A landscape with many valleys, sampled at points; each row gives a point and its height.
A ball rolls from a point to the lowest of its 2 nearest points, and stops where none of them is lower. Distance is the straight distance between rows; heights are no part of it.
q712: 129 149 109 170 145 115 138 108 150 131 93 77 116 142 125 135 133 170
 177 119 140 106 150  (h 33.3)
q266: 97 101 103 90 78 128 143 131 58 138 136 121 97 115 160 115 155 70 140
 141 138 111 127  (h 75.6)
q453: 139 65 156 151 134 127 128 113 149 114 56 127 109 143 143 191 140 100 91
 63 70 144 152  (h 55.5)
q665: 159 178 81 119 104 119 147 96 106 80 134 78 91 121 151 115 120 140 181
 138 103 92 187  (h 76.4)
q804: 163 159 153 80 134 98 101 116 133 119 129 129 131 93 157 161 130 133 127
 202 157 133 138  (h 88.3)
q39: 171 135 64 114 143 100 199 138 69 146 104 92 127 110 144 111 181 95 148
 168 99 136 165  (h 68.9)
q851: 106 129 122 137 147 114 105 147 141 134 71 176 152 91 111 142 124 115
 121 97 108 122 156  (h 44.1)
q126: 162 96 168 108 128 105 126 95 127 129 146 133 133 157 160 134 103 94 71
 99 142 174 114  (h 58.7)
q599: 184 152 64 130 103 100 177 110 76 137 147 88 98 153 137 127 131 122 186
 129 66 79 127  (h 72.8)
q397: 112 194 96 97 137 143 124 166 139 183 220 117 115 121 111 105 122 142
 145 164 152 46 89  (h 55.7)
q247: 88 152 105 122 118 122 118 120 143 159 190 130 127 143 115 136 101 152
 160 134 171 80 82  (h 49.2)
q969: 123 178 134 116 92 124 111 147 133 111 105 124 151 71 135 133 130 160
 111 137 117 159 185  (h 31.7)
q184: 95 160 189 115 133 98 136 134 120 124 149 147 155 122 144 190 132 143 68
 90 154 137 133  (h 46.1)
q927: 91 138 98 189 100 159 119 136 89 163 179 119 131 153 93 126 117 140 123
 159 172 88 111  (h 41.9)
q213: 127 65 150 175 158 133 144 59 140 106 58 173 102 199 125 162 151 117 96
 91 93 159 137  (h 58.0)
q751: 96 140 181 147 127 104 128 132 139 106 146 134 114 157 113 176 76 153
 108 77 146 143 115  (h 50.8)
q200: 187 123 103 107 123 117 140 113 110 71 119 168 153 148 149 130 94 107
 139 158 73 112 142  (h 92.3)
q618: 114 120 138 176 91 146 113 163 115 106 111 141 133 137 169 160 78 140
 101 139 149 145 138  (h 21.2)
q517: 98 156 161 69 116 107 149 115 168 94 142 106 96 119 130 121 165 177 178
 146 167 137 110  (h 42.2)
q622: 130 148 123 132 65 157 76 193 103 126 160 133 137 124 131 168 84 151 86
 131 164 147 109  (h 9.0)
q722: 185 169 86 96 145 111 122 128 144 75 94 83 107 96 158 123 164 137 187
 115 111 120 210  (h 80.0)
q835: 146 129 88 147 129 124 151 93 104 52 96 162 134 171 103 124 107 100 151
 108 67 138 163  (h 93.4)
q196: 96 159 117 138 97 132 97 143 94 170 135 124 126 110 107 163 107 102 94
 104 122 85 111  (h 43.4)
q345: 114 162 49 122 92 117 153 131 69 146 132 119 89 127 106 65 187 130 184
 193 145 116 158  (h 76.3)
q216: 85 116 133 154 111 148 162 125 114 143 117 109 149 131 98 125 149 130 84
 117 108 141 150  (h 42.1)
q689: 134 132 117 125 134 95 147 175 96 134 120 137 121 125 112 160 107 78 137
 157 96 120 104  (h 67.1)
q373: 91 113 179 116 116 123 133 117 161 92 128 161 121 181 86 169 97 125 63
 62 78 151 108  (h 54.5)
q302: 122 106 138 132 77 122 126 110 88 126 120 97 93 148 119 183 133 94 97 79
 104 110 109  (h 48.7)
q379: 140 108 156 191 146 128 132 154 150 84 81 123 143 141 170 141 95 140 128
 130 114 180 166  (h 29.9)
q714: 137 138 146 110 140 126 120 194 121 132 154 115 126 121 98 147 125 97
 118 155 167 122 72  (h 64.6)
q249: 172 133 105 104 137 94 125 186 151 133 91 126 107 87 159 137 151 113 172
 126 159 131 134  (h 84.7)
q630: 139 103 144 182 179 129 106 115 152 138 128 140 116 151 135 110 79 104
 144 121 174 121 96  (h 64.5)
q74: 112 106 165 106 107 132 133 104 146 125 91 86 105 123 148 128 164 148
 154 132 150 168 119  (h 35.6)
q832: 144 130 130 105 171 112 153 97 149 97 107 131 131 92 125 115 142 108 199
 122 121 99 131  (h 59.2)
q971: 130 111 77 154 118 82 185 155 79 125 130 110 111 165 137 143 114 112 148
 121 81 112 131  (h 69.9)
q369: 124 193 88 78 141 120 180 122 115 133 197 93 86 114 137 74 134 146 219
 154 91 47 142  (h 61.3)
q333: 112 82 195 146 173 174 81 163 147 111 123 160 151 60 119 131 111 153 94
 146 153 190 107  (h 74.4)
q829: 116 168 125 103 96 186 84 176 153 109 161 105 153 102 75 94 130 150 120
 138 155 124 110  (h 25.4)
q476: 127 143 80 155 110 117 143 92 85 131 103 110 95 125 74 78 154 130 182
 145 95 127 135  (h 79.3)
q162: 87 163 91 142 67 152 106 158 87 135 164 105 130 126 83 96 142 140 106
 161 133 136 118  (h 34.1)
q435: 96 137 145 97 152 113 153 135 107 114 136 116 164 99 130 147 160 113 91
 141 134 120 155  (h 40.1)
q98: 134 101 117 180 141 110 130 95 157 145 84 181 144 193 119 133 126 149
 116 99 101 162 140  (h 60.3)
q650: 132 168 120 39 137 81 144 137 149 81 159 145 124 121 136 123 197 157 165
 168 168 110 166  (h 48.9)
q646: 181 101 110 153 135 139 148 141 150 116 89 164 184 170 162 116 102 117
 140 113 63 114 121  (h 91.3)
q121: 178 156 120 82 164 79 126 143 136 160 155 110 92 103 158 156 141 115 179
 169 159 114 104  (h 86.6)
q970: 107 61 189 163 140 204 87 119 151 111 163 188 133 152 145 110 34 148 60
 106 131 188 98  (h 69.8)
q331: 118 156 107 72 108 136 113 177 127 145 177 127 110 92 127 122 149 91 144
 165 170 88 95  (h 61.4)
q731: 115 73 199 164 168 194 114 124 169 140 132 171 156 132 109 133 117 156
 43 161 141 202 85  (h 72.9)
q847: 153 162 134 54 147 71 97 101 142 116 102 149 102 46 148 134 169 139 182
 188 141 115 169  (h 89.9)
q128: 137 68 175 147 165 145 122 108 135 100 116 142 123 130 147 145 100 80
 100 135 144 151 126  (h 61.5)
q764: 117 92 134 129 156 124 151 87 136 157 118 152 143 164 136 93 161 111 125
 119 173 172 110  (h 65.6)
q837: 117 92 209 108 99 151 103 124 145 109 102 104 116 102 106 116 131 160
 110 126 110 222 111  (h 29.5)
q309: 123 105 144 105 159 109 154 91 145 67 85 146 160 116 163 178 166 131 103
 103 100 111 210  (h 49.1)
q776: 103 183 107 48 148 125 141 135 150 111 186 129 86 105 134 80 175 153 191
 186 131 83 133  (h 55.6)
q944: 165 128 67 171 94 99 91 159 111 160 120 133 124 151 118 130 77 90 146
 106 109 84 105  (h 88.5)
q608: 136 137 92 109 96 108 141 152 91 136 118 114 98 116 143 107 190 91 126
 187 157 143 153  (h 72.7)
q810: 120 171 145 143 117 164 108 150 114 169 172 91 119 113 135 184 62 129
 122 155 137 74 117  (h 35.3)
q747: 101 89 167 168 173 172 82 140 155 133 151 175 125 135 124 129 54 116 113
 89 178 173 74  (h 67.6)
q100: 144 67 114 106 123 127 137 88 88 94 97 114 110 127 157 110 160 58 128
 125 140 130 140  (h 78.0)
q180: 145 177 151 77 146 197 75 153 168 125 186 117 173 47 98 96 110 163 127
 151 175 111 106  (h 32.5)
q819: 115 118 155 166 117 184 69 147 137 142 134 176 174 156 94 124 74 132 83
 119 149 138 80  (h 70.0)
q787: 113 101 174 133 158 92 135 102 139 131 116 195 139 168 73 138 128 95 70
 109 97 154 92  (h 56.8)
q888: 162 128 126 93 135 137 75 94 165 129 111 155 168 100 121 63 163 124 149
 120 160 103 129  (h 92.7)
q67: 85 119 150 169 128 151 148 154 117 158 164 130 159 145 104 107 132 156
 95 135 150 176 94  (h 35.8)
q270: 85 116 110 175 83 127 161 163 118 134 103 74 101 143 125 116 132 164 130
 109 114 153 137  (h 48.6)
q984: 86 138 170 127 146 132 103 92 132 155 119 126 147 79 91 101 124 142 88
 97 156 186 122  (h 39.5)
q103: 137 190 162 65 149 151 96 113 171 147 177 117 147 73 138 130 131 158 129
 136 142 71 143  (h 39.7)
q542: 139 80 127 146 119 124 136 101 122 175 91 122 132 169 159 187 125 105
 113 87 88 110 120  (h 52.4)
q499: 121 154 113 78 140 123 145 119 149 148 155 105 113 106 152 102 124 129
 184 100 112 73 125  (h 55.2)
q769: 112 130 107 138 127 164 156 150 127 161 150 102 147 110 140 92 75 120
 159 115 95 87 115  (h 49.8)
q729: 137 146 67 171 98 121 146 167 127 124 137 79 98 166 120 101 116 175 174
 128 130 96 132  (h 42.8)
q374: 130 163 96 94 126 112 77 119 141 158 102 156 117 65 130 84 165 128 172
 145 142 100 146  (h 91.4)
q912: 68 121 163 121 135 174 117 124 124 146 150 121 146 88 118 108 133 155
 134 126 153 136 91  (h 34.0)
q109: 100 44 220 152 189 216 117 110 168 127 145 195 130 129 174 131 81 172 38
 126 141 226 114  (h 71.4)
q317: 96 92 158 81 159 127 154 108 112 78 123 174 173 106 155 119 152 89 87
 111 107 125 171  (h 45.0)
q614: 149 65 169 166 131 149 134 103 124 179 142 137 123 169 161 165 103 108
 59 88 110 165 94  (h 55.8)
q179: 125 173 127 153 131 145 96 148 153 157 86 110 160 93 100 150 131 150 116
 134 115 100 169  (h 38.8)
q705: 158 106 92 133 172 101 175 101 109 150 90 130 166 133 172 112 171 109
 137 167 109 145 158  (h 65.8)
q693: 128 118 170 99 114 121 131 103 128 70 84 132 135 88 121 123 151 141 118
 136 88 199 169  (h 24.0)
q752: 135 112 124 143 110 104 148 74 124 170 150 107 127 185 138 92 134 154
 133 108 171 131 106  (h 68.5)
q802: 110 124 121 180 135 145 146 94 140 148 144 60 105 142 80 115 106 137 163
 69 133 96 114  (h 42.0)
q489: 196 152 70 124 109 112 109 176 130 162 123 117 126 124 153 105 127 114
 156 128 134 98 133  (h 86.7)
q623: 192 126 120 89 135 95 126 168 145 56 98 109 120 81 162 143 164 124 142
 139 144 145 191  (h 82.6)
q484: 142 163 111 138 115 129 123 105 138 170 133 106 109 129 80 88 140 153
 175 183 82 117 93  (h 81.1)
q366: 149 102 109 159 166 109 133 82 153 154 80 157 145 156 136 130 188 126
 132 124 135 121 132  (h 62.9)
q892: 124 167 107 160 55 167 91 180 120 156 176 86 145 143 118 150 69 169 104
 113 125 96 120  (h 22.7)
q262: 86 97 133 156 137 82 177 101 98 139 137 163 120 208 112 152 138 117 84
 86 108 161 104  (h 59.3)
q672: 107 118 118 142 113 104 168 124 116 100 157 134 133 209 113 156 162 134
 94 110 153 116 129  (h 62.4)
q585: 200 103 67 173 129 108 122 142 127 111 96 141 138 198 106 119 112 86 126
 85 82 105 112  (h 90.1)

Where does a ball stop that starts at each point below?
q366: q622
q599: q829
q128: q622

Call two points neighbours if one is among the 2 nearest of the other. Go from one point of each pair to the other, from neighbour to neighbour, staying as low as possible. Name the highest point that can't be avoided.
q622 and q435: q752
q912 and q712: q270
q829 and q712: q499
